Points on a hilly landscape, in no order, each with its height.
A ball rolls from a point to whichever of its 2 nearest points has the largest drop for the distance, and stops where none of them is lower. Distance is the straight distance between rows; heights are no part of it.
q663 height 725: [-15  77  29 -17  36  72 -31 -12  19  25  21 -11 -16   6  -8  24 -48 -78
  41  18  52  -4  17  47  11 -17  27 -21  11 -29  23  49 -13  -6   5  12
  23 -14   5 -34 -61]
q665 height 227: [-10   1   6  -4 -11   5 -33  -8  50  22   0  26  13  22 -15  31  -8   8
 -30  21  19 -28  -5 -47  -1  58  -1 -21   1 -78  -4   8  -2  -4   2  34
 -40   8   7   4 -10]
q366 height 337: [ 24 -16  23   9 -19   6 -23   5  43  -9  28  19  41  22  -4  23 -14   3
   8  15   7 -18   3 -27   3  47  -9 -25  -8 -60  11  12   0   7  -1  25
  -3  22  23   6  -5]
q838 height 292: [-12  16  21   4 -35  36 -57  30  27  41 -36  -5 -11   2  17 -17 -29 -29
  18  -8  20  14  35  12 -25   1  49 -20 -32 -75  18  52   4  -8 -19  44
 -21 -19 -10  32  -7]
q949 height 678: [ -4  57  -7 -25 -10  59 -29   5 -34   6 -12 -28  11  43  -2   1 -27 -50
  29  53 -16 -16  -4  37  -1 -28  17  -9  41 -34  -6  33  -8   0   4  -3
  65 -11  -1   9 -12]
q242 height 436: [-17 -17  -8   5 -42   7 -23  21 -11  -3 -17  -8  40  34  -1  -9  -1  16
 -22  25 -21   3   0 -18   8  18  -7   6   3 -20 -15   5  13  14   4  30
  25  22 -11  20  37]
q747 height 405: [ 24  26  -4 -30  35  -1  31   0  13 -18  35  18   0  -8   0  33 -11   6
 -19 -16  18 -15  -6  12  -9  33 -10 -12   6   1 -17 -20  10 -34  20 -18
 -12 -13 -14 -17  -3]
q462 height 433: [-41  -3   8  11  -4   7  -2   8  25 -14 -36   2   9  29  14 -34  16  28
 -85  29  -7  10 -26 -42 -75 -10  -7  33  -6  19   7 -27  -9   9   2 -18
 -14 -38  -9 -18  80]
q177 height 440: [-16 -25  15 -18  31 -50  16 -13 -19  -9  -6   3 -10 -39  27  22  -8  -9
  65 -15  27  48  29  34  55  21  -1  11 -15  13 -10  -4  16  -9  18 -16
   2  12 -32   4  -8]
q353 height 529: [  8   0 -22 -17  17 -57  30 -14 -49 -31 -50  -2  31 -35  -5   3  31  -1
   7  14 -12  46  17 -29  50  27 -21  37  12  48 -50 -33  41 -40  31 -45
  13  40 -27 -14  51]
q75 height 330: [ -6 -61  40 -10  -6 -96   5 -14 -36 -10   6   0 -33 -34  29 -22  -7 -12
  98 -15  31  34  19  41  34 -33  -5   5  -1  22 -12  15 -29  22 -12   3
  42  29 -18  38 -45]
q507 height 141: [-31 -12 -31  67 -15  51 -38   4   8  32 -24 -22 -13 -13   0 -46  -1  17
 -15 -15 -16  16  -9  18 -45 -74  10  -9 -41  25  45  17 -11   8 -24  24
  26 -13  -1  35  39]
q711 height 775: [  6   3 -18   6  39  36  38 -31 -65 -10  15  14  -7 -46   2   6  10   2
  59 -78 -13 -13  -9  48  37 -47  -4  -4  11  27 -11  -5  -9   6 -16 -22
  24 -10 -15  -7  -7]
q445 height 156: [ -2 -40  57   9  -8 -47 -31   5   5  11  14  29 -55 -26  35 -11 -32 -31
  55 -17  16 -10  13  62  29  -6  16 -12 -12 -34  35  48 -24  31 -33  28
  -6  12   8  28 -83]
q342 height 793: [-15   2 -10  34  34  64 -15 -38 -28   0 -12   7   6 -54  14 -27 -18 -34
  38 -33  41  15  16  19 -28 -45  34   1  25  -4  15  33 -22   4  -2  13
  62 -25 -31 -13  24]
q294 height 524: [-65 -38 -22  50   9  -3 -21 -32 -37  42 -20 -27 -35 -56 -13 -14  16 -12
  -2 -32  19  14  17  27  15 -47 -11  26 -36  56 -17  39  11  16 -12   9
  32   4 -40  16   1]
q390 height 483: [  5 -29  12 -22  33 -62  30  -7 -19   6 -32 -12 -37 -61  17   8  -4 -14
  50 -32  17  56  33  41  51  35 -22  -1 -27  44  -9  15  33 -32  -1 -10
 -12  12 -30  11 -20]
q763 height 618: [-32  19 -45  -2 -21  24 -11   4 -21  17  -9 -12 -24  35   5  21  -1  24
 -52   9 -46 -38 -42  24 -11 -18 -23 -17 -27  -1   2 -18  30  -6  -6   4
 -23 -25 -16  18 -31]
q215 height 622: [-29 -22 -38   0 -34 -66  -5  -7 -68  12  -3 -20 -14 -34  -5 -14  53  -6
  47 -48 -16  30  47   7  73 -56 -14  60  15  87 -29 -18 -17  20  24 -13
  24  27  11   9   6]
q4 height 593: [-17   7 -28   5 -10  18 -13  23  -2  15  -8  -6 -20   5   3   7   5  38
 -33 -24 -27 -22 -12  14 -17  -8 -25 -11 -38  -6   3  -9  20 -12  -3  13
 -39 -14 -20   8 -12]
q190 height 265: [ 17   8  43  27 -10 -12 -44  17  21  18  28  41 -31 -17  25   8 -49 -39
  54 -25   2 -26  19  56  25  -2  28 -25 -10 -57  33  30 -19  40 -39  31
 -18  -8  24  13 -78]
q358 height 441: [-35   6 -12 -19  14 -21   5 -18 -39 -22 -27  -3  58   5  20  23  18 -19
  19  33  23  46   9   5  31   7  11  33  29   8 -34 -28  25 -10  56 -25
  25  -3 -50  -1  42]
q168 height 22: [-32   9  -3 -39   6 -12 -43 -24  25  48 -22  15 -16  21  -5  46 -13  10
 -39   8  13 -14 -14 -38 -21  56   9 -20  -7 -73 -26  -9  11 -15  12  -4
 -57 -21  -3   2 -25]
q350 height 345: [ 40  10  41  18  12  -6  -4  32  20   0  50  26 -18  -4  16  17 -39  -4
  31 -30  17 -30   1  59  32  -1  18 -41  -3 -33  30   7 -14  31 -35  19
 -13 -12  22   3 -76]
q735 height 617: [-10  51  10 -27  24  46 -24  -4  24  15  32  -8  -7  64 -26  17 -19 -68
  21  66  30 -29 -29  -4 -24   7   7 -29  61 -23  -9  28  -6 -15  26 -25
  29   7  35 -23 -39]
q477 height 514: [ -8  -7 -33  51 -14  31   5  18  33 -15   6 -12   5  25  -6  26  20  57
 -38  41 -31  -7 -29 -47 -93 -30 -20   9 -31   7  42 -22   2  -2 -11  -1
 -52 -33   1  -1  22]
q672 height 562: [ 28  -9 -11  40  -3  11   9  22  49 -11  28 -14  10  10 -12  36   9  51
 -14   9   4 -20 -20 -28 -91  -9 -17  -3 -28 -35  38  -6   7 -14 -21  14
 -55 -39  13  -3  -5]
q105 height 199: [-35  16   2   6 -45  26 -77   8  -2  55 -47 -17 -13  -5  19   1 -19 -22
  15  -4  -9  -6  22  39  -5 -11  41 -28 -28 -66  18  48   7  24 -15  43
 -26  -6 -15  35 -22]
q917 height 749: [ 42  33  -5  14 -42  52 -39  14 -26  -3   3 -27  32  40 -26  13 -16  15
  20  -6 -65 -31  -6  35 -11 -51  -7 -24  14 -30  23 -10 -10  49 -46  18
  14 -12  39  13 -35]
q965 height 308: [-47 -31 -13  69 -18  25 -12  46  41  25 -10 -13  -8   9  -6 -33  28  43
 -25  13 -36  34 -12 -25 -64 -54  25  17 -47  35  41   0 -13  20 -14   5
 -20  -7  15  30  72]
q161 height 663: [ 30  -7 -39  13 -36 -31  14  47 -11  22  15 -21 -33  13 -34  -7  37  53
  15 -55 -72 -15  17   4  29 -32 -51  22 -22  54  -8 -17   0  21 -51 -21
 -27  41  52   9  10]
q429 height 643: [ 25  18 -23  -5 -20 -19  25  21 -25  -5  -1 -17 -13  17 -28  10  33  38
  -5 -46 -77 -25   2   8  39 -12 -52   5  -1  40  -9 -14   7  14 -39 -21
 -13  19  34  -1   7]
q66 height 363: [  5   4  11  30 -21  63 -22  15  69  -9   0   0  35  46 -17   1  -4   9
 -41  53   3   0  -9 -41 -84  17  17  -1   3 -49  19  21 -15  -7  -2   8
  -6 -38  23  14  34]
q235 height 461: [ 14 -21  23  14   4 -16  11   4 -16 -24  32  18   0 -31  28 -10 -32  -5
  68 -53  21  -7  10  57  32 -19   9 -18  17  -7  20  -1 -37  23 -16  13
  32  16  -5  14 -41]
q346 height 623: [ -2  23  19 -19  47  25  15  -9  11  -6  47   4  -3   4   4  26 -48 -34
  25  -8  61  -1  15  40   6  15  33 -13  17 -20  12  -2  -5 -14  42   6
   6 -15  -4 -32 -39]
q820 height 291: [-77  -4  -8 -15 -10   9  -3 -17 -27  -3 -50 -26  14  33  20 -22  12 -15
 -69  40  25  33 -27 -13 -19   3  30  43   5  12 -26  -3  20  14  23  -4
  17 -52 -34  -3  47]
q460 height 650: [ 54   8  28 -22  40 -33  48 -15  25 -35  24  37  32 -30  10  -7  11  10
 -26   5  25   5   1 -44 -11  56   2   4  10  10   0 -30 -11 -48  31 -18
  -6  20   1 -31  25]
q305 height 777: [-21  44   6   6  35  82 -18 -43 -16   0  -8 -16   8 -30   9 -11 -15 -56
  31   7  46  12  13  25 -30 -28  31   9  18 -14   8  29 -20  -7   7   4
  61 -48 -30 -20  13]
q142 height 705: [ 22  61  19 -11  -2  59 -41  18 -15  -7  19  -7  14  26  -8  11 -26 -56
  52   9 -10 -22   7  40  12 -22  17 -23  30 -52  17  18  -9  23 -12  10
  41 -14  16 -11 -29]
q455 height 729: [ 48  36  10   5   5  51 -34  15 -21  -5  29 -14  32  26 -18   9 -28 -11
  44 -10 -30 -43  -1  46  12 -29  -6 -35  29 -48  13  -3 -29  58 -40  13
  17 -23  44 -13 -60]
q785 height 679: [ 69 -21  16   3  11 -44  56   2  26 -40  27  46  40 -41  10 -14  17  26
  -4  -1  17  -7  11 -35  10  48  -4 -10   7   8  27 -16 -29 -41   5  -7
 -16  49   2 -20  13]
q722 height 561: [  1   6 -33  -1  -9 -43  26  -3 -52 -17 -47  -1   9 -14 -20 -22  51  -3
 -12  -3 -37  31  -8 -51  57   1 -22  48  -1  61 -44 -33  20 -27  19 -37
  18  57  -4 -17  52]
q147 height 423: [ -1  -1 -21 -30  22   7  30 -45   3 -29  -4  27   6  30   6 -12   2  -3
 -51  61 -15 -30 -46 -37 -38   5  -6  16  49  21 -21 -13  -1 -39  11 -59
  19 -15 -27 -31  41]
q361 height 573: [-45 -49 -16  16 -50 -33 -42  -1 -36  72  -8 -39 -53 -16  -7 -24  17  -7
  21 -13  -7   9  38  22  45 -69 -10  10 -41  44  -5  30   3  43  -5  39
   6  30 -10  36 -22]
q244 height 512: [ -69  -33  -17   -6  -29  -12   -4    3  -15   15  -57  -18   -5   23
   22  -27   20   20 -108   44  -13   29  -48  -51   -8   31   -5   24
  -41   32  -20   -4   21    3   14    8  -18  -10    3    7   13]
q781 height 580: [ 25  13  30 -38  15 -39  27 -21  60  -2  18  19  -7  -7  -4  30 -11   2
 -68  -9  54   4  22 -37 -14  78  -4 -11   4 -18   7 -14   0 -35  39  23
 -38   1  20 -29 -36]
q303 height 395: [ 71  -2  33  31  -1 -19  15  28  31 -26  55  25  36  16 -36  39  -3  34
  14   2   4 -55   1   9  32  19  -3 -24   0 -42  28  -6 -22  46 -36  24
 -17 -16  60 -14 -70]
q298 height 485: [  3  13  21 -10  10   9   0   2  46  -1  26  -2  21   8  16   3 -24  -3
 -27   0  53   0  -1 -24 -55  37  17  -3  13 -32  -1  -7   1 -11  28  12
 -15 -16  -7  -3  16]
q922 height 207: [-50 -16  -6  -2   3 -17  -9  10 -30  -1 -37 -17  20   3  13 -48  16  13
 -35   7  13  45  -6 -34 -12   5  16  32  -1  28 -26  -7  22   6  18   4
  14 -28 -35   0  68]
q713 height 226: [ 34  28  -4 -41  19  -3  43 -21  13 -41   5  -2   7   9 -28  49  18  12
 -32  15 -43 -42 -13   1  32  53 -51 -21  16  -6 -20  -1  29 -19 -25 -36
 -21   5   9  -6 -28]
q995 height 425: [   8   34   12   29  -20   71  -26   28   68    4  -22  -19   17   37
   -2  -11  -20   -8  -28   18   24   10    6  -23 -106   -3   41   -8
    4  -44   25   14  -21  -10   -5    8   -7  -60   26   26   35]
q666 height 233: [-12  -7 -22  76 -16  44 -34  30  35  12  -7 -25 -13   8  -2 -21   8  38
 -18   1 -25  18  -5   6 -72 -63  14  -2 -40  17  55   1  -5   2 -22  22
 -18 -26   6  34  42]
q997 height 259: [ 27   9  17 -20  22  10   8 -33  51 -31  43  10  12  27 -18  -5   1 -11
 -58  47  34 -34 -34 -55 -81  19 -20   1  48 -18 -13 -12 -34 -30  32 -37
  -1 -25  18 -38  25]
q337 height 619: [ 13  15 -26 -10 -28 -23  35   0 -33 -20 -22  -1 -13  17 -37  13  39  19
 -46 -15 -88 -21 -16 -14  59  25 -61  27 -14  42 -30 -24  19  -1 -23 -31
  -8  51  24   0   3]
q819 height 358: [ -7  11  -5 -30  29 -14  24  -6 -23  -9  -4   4   1 -18  18   9   3  11
   5 -13  18   8  10  17   9  25  -2  20   3  18 -23 -19  30 -34  27 -15
  -4   0 -37 -15  32]
q760 height 260: [  0 -53  55 -18 -13 -86 -14   3 -12   8   4  11 -47 -23  47 -19 -24 -10
  76 -14  17  16  20  38  40  -2  -1 -11 -13 -15  -1  40 -15  22 -14  25
   4  35  -9  34 -55]
q392 height 597: [-49 -55 -23   0 -37 -36 -39  13 -32  91 -30 -44 -52 -20   2 -23  18   7
  -8   9  -7  31  21  -1  43 -24  17   0 -61  36 -20  14  17  22   1  39
 -29  13 -23  31 -12]
q752 height 313: [-52  -1  -4 -26 -17 -10 -48 -13 -21  39 -34 -12 -14   5  11  24 -12   0
  -1   3  -1  16  -3  17  24  28  12  -3 -13 -53 -14  11  33   4  21  17
  -9  -5 -41   7 -13]
q840 height 595: [-22   7 -31 -27 -26 -33  13  14 -49   0 -36 -13 -22   4 -12  -4  26  15
 -45  -5 -65   1 -19  -4  68  17 -41  27 -25  62 -32 -16  36   1  11  -9
   4  41  13  17   3]
q614 height 318: [ 65 -15  31   7 -21 -44   8  26  13 -23  42  24   7  16  -2  30   9  35
  21 -23 -33 -39  10  16  25  16 -20 -27 -10 -32  24 -12  -7  40 -43  12
 -41   5  38   2 -42]
q559 height 470: [-28   1 -27  27 -15  28   1  20  29 -13 -23  -5   2  31   3 -14  10  46
 -78  43 -30  -1 -30 -34 -88 -37  -5  16 -16  14  39 -23 -11  15  -2 -15
 -19 -45  -3   0  71]
q765 height 645: [ -9  10 -41 -12  -8  32   5   9  -7  -5   6  -3  -3  56  -6  21  -4   3
 -58  45 -28 -48 -43   0 -32  -8 -11 -11  10 -18  -6 -14  12  -5  -3 -12
  -3 -28 -13   2 -20]
q577 height 206: [-38   3  -7 -51   1 -19 -22 -18 -15  45 -45  10 -32  -6   1  42 -10   9
 -35  -9  -3  10  -5  -3   7  52   0  -4 -19 -47 -31  -3  27 -25  21  -5
 -52 -22 -24   0 -20]
q786 height 551: [-35 -38 -18  44 -33  -8 -27 -28 -40  45  -5 -36 -36 -34  -8 -25  18 -12
  36 -37  -8   5  40  27  32 -73  -9  12 -22  50  -5  48 -11  43 -19  24
  42  26 -27  28 -10]
q673 height 408: [ 49 -20  22  29   8  -2  -8  19  -9 -13  49  17  -2 -12  17  -1 -19   8
  53 -56  -5 -23   8  56  18 -30   1 -27  -1 -22  36  10 -27  46 -57  26
  -7   4  16  19 -63]
q797 height 422: [  8  32  27  19  -7  69 -30  28  52   2 -21 -27  11  10   6 -31 -35 -15
  -7 -15  48  16  28  -9 -75 -11  43   1  -2 -37  26  26 -25 -10  -6  27
  12 -40   3  27  31]
q634 height 604: [ 50 -42   4 -23 -12 -82  57  20 -34 -14   5   5 -17 -29  13 -28  19  24
  62 -66 -28  13  25  -8  47 -16 -21  -8  11  44 -20 -14 -18   5 -34 -24
   7  67  27  10   0]
q954 height 567: [ 29  57  25 -12  27  42  -4  24  35  -3  54   0  11  48 -35  21 -31 -53
  35  57  26 -40 -10   0  -4   4  15 -50  52 -13   7   7 -17  14  16   4
  16   9  69 -38 -56]
q47 height 496: [-72 -23 -10  27  22  -7 -14 -27 -36  56 -39 -35 -43 -49 -11 -28  26  -9
 -41 -17  30  36   4  13   3 -19  -5  32 -43  74 -21  19  17   3   7  11
  12 -20 -34  10  23]
q890 height 578: [ 18 -33  -9 -24 -15 -90  18  18 -43   6   8  -8 -11 -15   5 -12  15   7
  71 -39 -35  20  36  -6  57  -5 -29  17  16  44 -27 -21  14   9 -13 -17
   2  60  -3   6  14]
q606 height 476: [-39 -23  -7  -9 -18   3  -3 -13  11 -17 -38  -9  13  31  15 -23  10  28
 -87  50 -16   4 -43 -58 -34  24 -12  27  -7   7  -6  -7  16  -8  -2  -2
 -10 -15 -20   4  47]
q224 height 486: [-38   2 -16 -23  26 -44  12 -33 -51 -20 -40   0  43 -10  12  40  27  -7
  12  39   5  64   3   0  54  23 -10  52  -3  36 -40 -38  37 -27  51 -28
   6  11 -33  -7  31]
q20 height 754: [-19  66  -2  -7  39  89 -25 -42  -1  14   6 -21  -3 -10  -8  32 -26 -73
  56  23  35   7  18  57  -9 -36  26   4  15 -13  14  47 -12 -14  -5  -3
  66 -26 -18 -33 -28]
q878 height 519: [  4 -18 -17 -39  14 -66  27  14 -25  16 -42 -23 -44 -44  -2   6  11   0
  31 -22 -15  42  39  21  56  32 -36  11 -29  60 -26  15  53 -29   6  -9
 -22  17 -12   8   3]
q293 height 333: [ 38  20  -7  -7  15  -5  38   6   8 -38  16   7   6  -1  -6  24  13  34
 -20 -17 -27 -29 -11  -1   3  32 -31 -18   0   9  -6 -20  12 -26   0 -14
 -32   5  -6 -22  -3]
q588 height 601: [  9  -7 -28 -14 -32 -80  32   2 -63   5  -4  -9 -19 -33  -1 -14  42  -7
  68 -54 -29  36  40  -7  71 -30 -25  41  26  75 -38 -26   2   8   2 -36
  15  50  10   6  20]
q955 height 387: [ -6 -53  21  -2  15 -83   9 -19 -26 -27  -3   8  -6 -39  41  13 -11 -20
 104 -12  34  49  35  50  65  -6   0  13   3  18   5 -11  -7  14   2  -8
  18  23 -27  20 -31]
q135 height 741: [ 64   9 -11  -4  27  26  64  13 -38 -35  28  29  17 -35  -6  -5  24  22
  34 -49 -35 -18 -16  -9  35 -29  -1 -18  27  17 -11 -45 -13  -9  -2 -37
  -2   5  17 -10  18]
q352 height 661: [  0  46  30 -20  38  22  17  -9  46   9  51  13 -33  16 -14  23 -49 -47
 -11 -13  65 -11  17  18  -5  15  47 -19  15  -4  33  -8   0   0  43  14
 -14 -21  24 -37 -79]
q197 height 547: [ 14  -1 -13 -12 -11 -30  21 -28 -33 -39 -19  14  28  -4 -23 -24  39   6
 -22  11 -48  -1 -20 -52  43   8 -38  28  -1  35 -31 -32  13 -17  -7 -27
  12  60  -7 -16  49]
q743 height 290: [ -8 -14 -12  -5  17  -9   1  18 -27   0 -11   4   8 -12  12 -16   9  19
 -13 -18   7  19  -6 -13 -14  10   4  15  -5  13 -23 -10  18 -16  17   1
   4  -2 -44 -10  52]
q691 height 540: [ 29  13  11  -4  36   9  56 -20 -25 -35  36  49  27 -41  23  -2 -21 -17
  77 -30  20  17  -3  39  41 -30  49  -8  38  -2   4 -33 -40   9  31  -5
  40   9   2  -7 -13]
q809 height 365: [-10   7  13  23 -26  49 -39  22  39  19 -39 -29   7   1  22 -33 -16 -30
  -8  -4  41  29  27   2 -58   2  43  -6 -17 -50  26  46  -3  -5 -22  42
  -4 -27  -4  49  15]
q619 height 272: [ 13  21  11   7 -13  62 -23  -4  63 -14  -1 -12  26  63 -29 -17 -21 -27
 -31  74  14 -25 -19 -44 -68  18  19  -7  44 -45 -11  28 -27 -17   5  -8
  20 -28  33   9  32]
q158 height 692: [-23  70  37 -16  35  48  -3  -6  36  23  43   7 -38  10  -9  14 -54 -71
  28   7  66   1  26  30   6   2  44 -18   2  -5  52  17 -16   8  24  28
  -2 -11  28 -51 -87]
q451 height 412: [ 45 -29  26  27 -19 -10  -3  35  65 -20  47  39  36   8   2   2 -17  16
  12   4  26 -23   4 -16   2  34  12 -22  -3 -48  49  17 -24  16   3  38
 -17  22  41  -5 -32]
q351 height 579: [ 13  25  12 -13  42  26  27 -18  -7 -21  35  22  19 -23  13  10 -23 -32
  56  -9  46  13   1  48  22 -15  46   5  31  -6  -1 -20 -15   3  31  -2
  39   1 -14 -15  -3]
q37 height 479: [-19 -30  -3  33 -43  26 -38  27  25  12 -28  -6  30  32   1  -7   7  35
 -33  38 -26   0  -3 -27 -37   9   5   1 -22 -39  11  10  11   2  -7  18
 -13  -1  -1  34  38]
q140 height 535: [ -3  11  28 -32  16 -18  17  -2  41  10  23  12  -2  -5  15  12 -27  -9
 -30 -27  62  11   9 -11 -16  52  21  -4   8 -31  17 -10   2 -14  42  26
 -26  -4   1 -18 -28]
q830 height 359: [  8  -3   9 -31  20  17  27 -46  22 -30  25  28  22  32  -3 -24   6 -27
 -40  58  11 -28 -38 -44 -58  11  10   2  70   2 -22 -12 -12 -27  37 -52
  20 -17  -2 -41  40]
q978 height 556: [ 11 -16 -18  27 -12   5 -15  26  40   9  19  -1   2   8  -1  27  -1  43
 -16  -6  -2 -16  -4  -7 -45  13 -15 -25 -29 -36  24   4  14  -9 -20   8
 -52  -9  -7   4 -10]
q936 height 415: [-52 -47   9  20 -10   1 -22  -2  11  60 -44 -43 -21 -15  20 -59  11  24
 -42  -7  34  41   0 -19 -54 -26  16  12 -34  34  11   4  12  -8 -16  39
 -25 -40 -23  14  50]
q736 height 701: [ 67 -20   5  -3   4 -58  58  21   0 -38  10  42  15 -38  19 -11   7  33
  23 -26 -11   4   9 -10  31  29  -4 -15   5  14   6 -22 -10 -23 -12  -7
  -3  55   3 -16  10]
q497 height 454: [ 58  17  16  32   3  15   4  36  48 -21  63  19  54  35 -30  23 -15   1
  16  32  13 -53  -4   6  21  -3   9 -40  15 -39  23 -10 -33  36 -16  21
 -13 -12  62 -19 -68]
q641 height 571: [-39 -16 -33 -11 -24 -26  -8  20 -33  29 -38 -20 -29  -6  -2  -4  24  25
 -51   4 -30  10  -5  -7  33  12 -14  15 -42  58 -23  -8  38 -13  11   3
 -22  16 -11  12   9]
q575 height 283: [-55   4 -13  -8 -47  16 -63   4 -27  36 -37 -14  -2   2  11  11  -5  -3
  -1  11 -16  -1  10  30   9  -2  29  -7 -18 -41  -1  25  17  21  -3  30
   3  -8 -25  30  -5]
q91 height 553: [  9 -28  -4 -16  -9 -66   7  18 -24  13 -14 -13 -24 -19  -6  -3  16  21
  24 -29 -37   7  35  -2  48  12 -38  19 -14  40 -35  -4  30   3 -10  -7
 -12  47 -10   3  19]
q185 height 511: [ 13 -12 -26  -3  -8   8  11 -18   2 -41  -1  25  28  14 -24 -10  37  23
 -45  34 -58 -26 -38 -54  10  17 -46  26  -9  32  -9 -26  -8 -21 -21 -26
   7  36 -12  -8  38]
q133 height 682: [ 46 -36 -34  29 -35 -15   6  45  -2   6  35  -2   0  16 -24 -10  27  55
  37 -52 -63 -14   2 -13  -1 -48 -34  16 -17  32  12 -19 -19  21 -50 -11
 -15  29  39  -3  13]
q944 height 545: [-42 -14 -35 -27 -16 -31   1  14 -17  38 -69 -24 -37   6  -3  -6  36  23
 -96  22 -20  33 -22 -44  21  39 -19  17 -52  39 -22  -2  43 -32   6   7
 -32  11  -6   6   6]
q960 height 616: [ 52  22  23 -32  29 -29  43 -35  50 -29  27  23  11 -16 -18  18   2   5
 -52  14  36 -17   4 -44 -16  74 -21  -6  11  -6   9 -15  -6 -37  36   4
 -20   8  15 -33  -6]
q569 height 362: [-42 -39   1  47 -17   2  -6  26  29  43 -38 -21 -14  -7   9 -50  16  46
 -38   0  -7  37 -10 -31 -65 -37   6  19 -45  40  22  -7  -4   6  -7   6
 -24 -27   1  14  84]
q572 height 722: [ 66 -16  -1  13   1 -12  50  22 -16 -38  38  33  21 -24   5 -10   4  28
  40 -51 -25 -12 -12   2  21 -11 -11 -13  17  11  -2 -27 -20  -1 -20 -18
  -4  33  20 -10  -8]
q749 height 230: [ 63   9  27  -8   5 -41  25   0  -1 -25  27  17   3   5 -22  34  21  41
   4 -30 -44 -47   7   6  49  27 -53 -25  -6 -25   3 -18   7  20 -44 -26
 -26  16  37  -5 -31]
q883 height 460: [-57 -35 -12  13  -5 -16 -25  -6 -20  67 -47 -52 -42 -25   6 -44  29   8
 -58  -3  39  45   1  -9 -17 -23  14  13 -60  62 -17   3  28 -16   1  20
 -29 -23 -24  14  21]
q492 height 520: [ 30  40  30  24  28  24   5  24  53 -16  66  13  18  36 -60  18 -19 -27
  14  49  35 -53   2 -17  15   1  20 -54  37 -17  19  -2 -25  23  18  13
   1  -4  80 -48 -77]
q647 height 366: [-45  15  -3 -27  -3  40 -11 -30  -2   0 -33 -13   5  48  19 -24  -7 -33
 -50  48  20   7 -18  -7 -55   8  42  22  39 -11 -14  13  -1  -1  27 -13
  35 -44 -29  -3  39]
q962 height 424: [-17  30  19 -23   5  41  -8 -12  17  -7  -1 -11  13  33  10 -15 -22 -14
 -26  32  34  10 -16 -11 -60  13  25   5  30 -25 -15   3   5 -14  32  -6
  10 -31 -24 -14  41]
q150 height 652: [-18  47 -12 -33   2  49 -21  -6  -3  16   5 -13 -11  64  -3  16 -20 -67
   2  75   3 -24 -23  19 -23  -1  23   0  43 -32 -12  30   4 -11  20 -24
  57 -13   6  -7 -22]
q103 height 758: [ 34   6 -24  -6  41  38  51 -23 -56 -23  18  38   0 -54   7 -10  24   5
  46 -60 -30   0 -22  11  32 -46   9 -11  23  25 -23 -34  -5  -7   8 -30
  17   1   1 -12  17]
q774 height 99: [ 72  30  19 -31  12 -31  43 -18   7 -45  -1  11 -12  -1 -37  65  25  12
 -22   3 -52 -47  10  -3  50  63 -64 -37   8 -28 -18  -3  19  17 -38 -43
 -28  -1  34   8 -34]
q248 height 380: [-20  -9  -1 -11 -14   6 -15 -11 -19 -25 -15   0  58  18   8   5  11 -14
   3  29   6  17 -10 -21  11  19  12  16  31 -23 -32  -9   8   0  35  -3
  28  12 -31   7  57]
q363 height 804: [-14 -13  -9  38  50  34  16 -56 -28 -13   3  15  -3 -66  17  -3 -22 -24
  39 -52  42  20   8  29  -2 -35   5  12   6  24   6  16  -8 -12   0  -4
  46 -10 -39 -18  -1]
q854 height 500: [ 18 -17  12  -1  11 -22  32 -17 -33 -43  20  38  16 -42  39 -16 -18 -19
  94 -52  22  14  -2  43  46 -33  34   7  32  -1  12  -8 -48  24   6  -4
  52  21  -8  18 -24]
q181 height 471: [  1   5 -31 -25   8   3  34 -29  -7 -40 -13  20  -1  13 -12 -17  15   0
 -72  45 -49 -27 -40 -52 -12  18 -38  31  21  35 -13 -19   6 -35   2 -43
  -4   3 -21 -17  40]
q145 height 114: [ 11  17  20 -12   7  32  -8 -19  70 -16  40   0  18  45 -21  -6 -16 -26
 -37  57  36 -32 -29 -50 -72  21   3 -19  47 -22  -3   4 -28  -8  34  -7
  12  -5  31 -24   1]
q384 height 517: [ -3 -26  -6  22 -47   6 -40  25  49  24  -6  -2  13  17  -3  17   8  35
  -8  24 -11   4   6 -20 -52   8   0 -26 -32 -66  26   7   9  10  -3  25
 -51  -2   9  30   7]
q640 height 789: [-17 -28 -16  37  42  18   7 -45 -43  -5   0  12 -20 -60  -1   1  -5  -9
  60 -71   2   5  11  43  32 -54 -19   4  -5  34  -4  25  -2   6 -26 -19
  43  13 -30  -2  -9]

Call two points neighbours if one is among the 2 nearest of the other. Go from one point of each pair to the other, from neighbour to neighbour, staying as low as possible. Name the highest point that can't be avoided.
q248, q462: q672
q774, q922: q747
q105, q145: q995
q248, q145: q722
q168, q105: q752

Where does a ball stop that starts at each point below?
q150: q774
q786: q507
q390: q445
q158: q445
q392: q507
q640: q922
q161: q462
q185: q145
q133: q462
q460: q922
q763: q248

For each start below, name every point that the ball comes to, in order.
q361: q786 q294 q47 q883 q936 q569 q965 q666 q507
q197: q185 q181 q147 q830 q997 q145
q305: q20 q663 q158 q352 q346 q351 q691 q854 q235 q673 q350 q190 q445
q917: q142 q949 q150 q735 q954 q492 q497 q303 q614 q749 q774
q765: q4 q978 q384 q37 q242 q248
q363: q640 q711 q103 q135 q572 q736 q785 q460 q960 q781 q140 q298 q962 q647 q820 q922
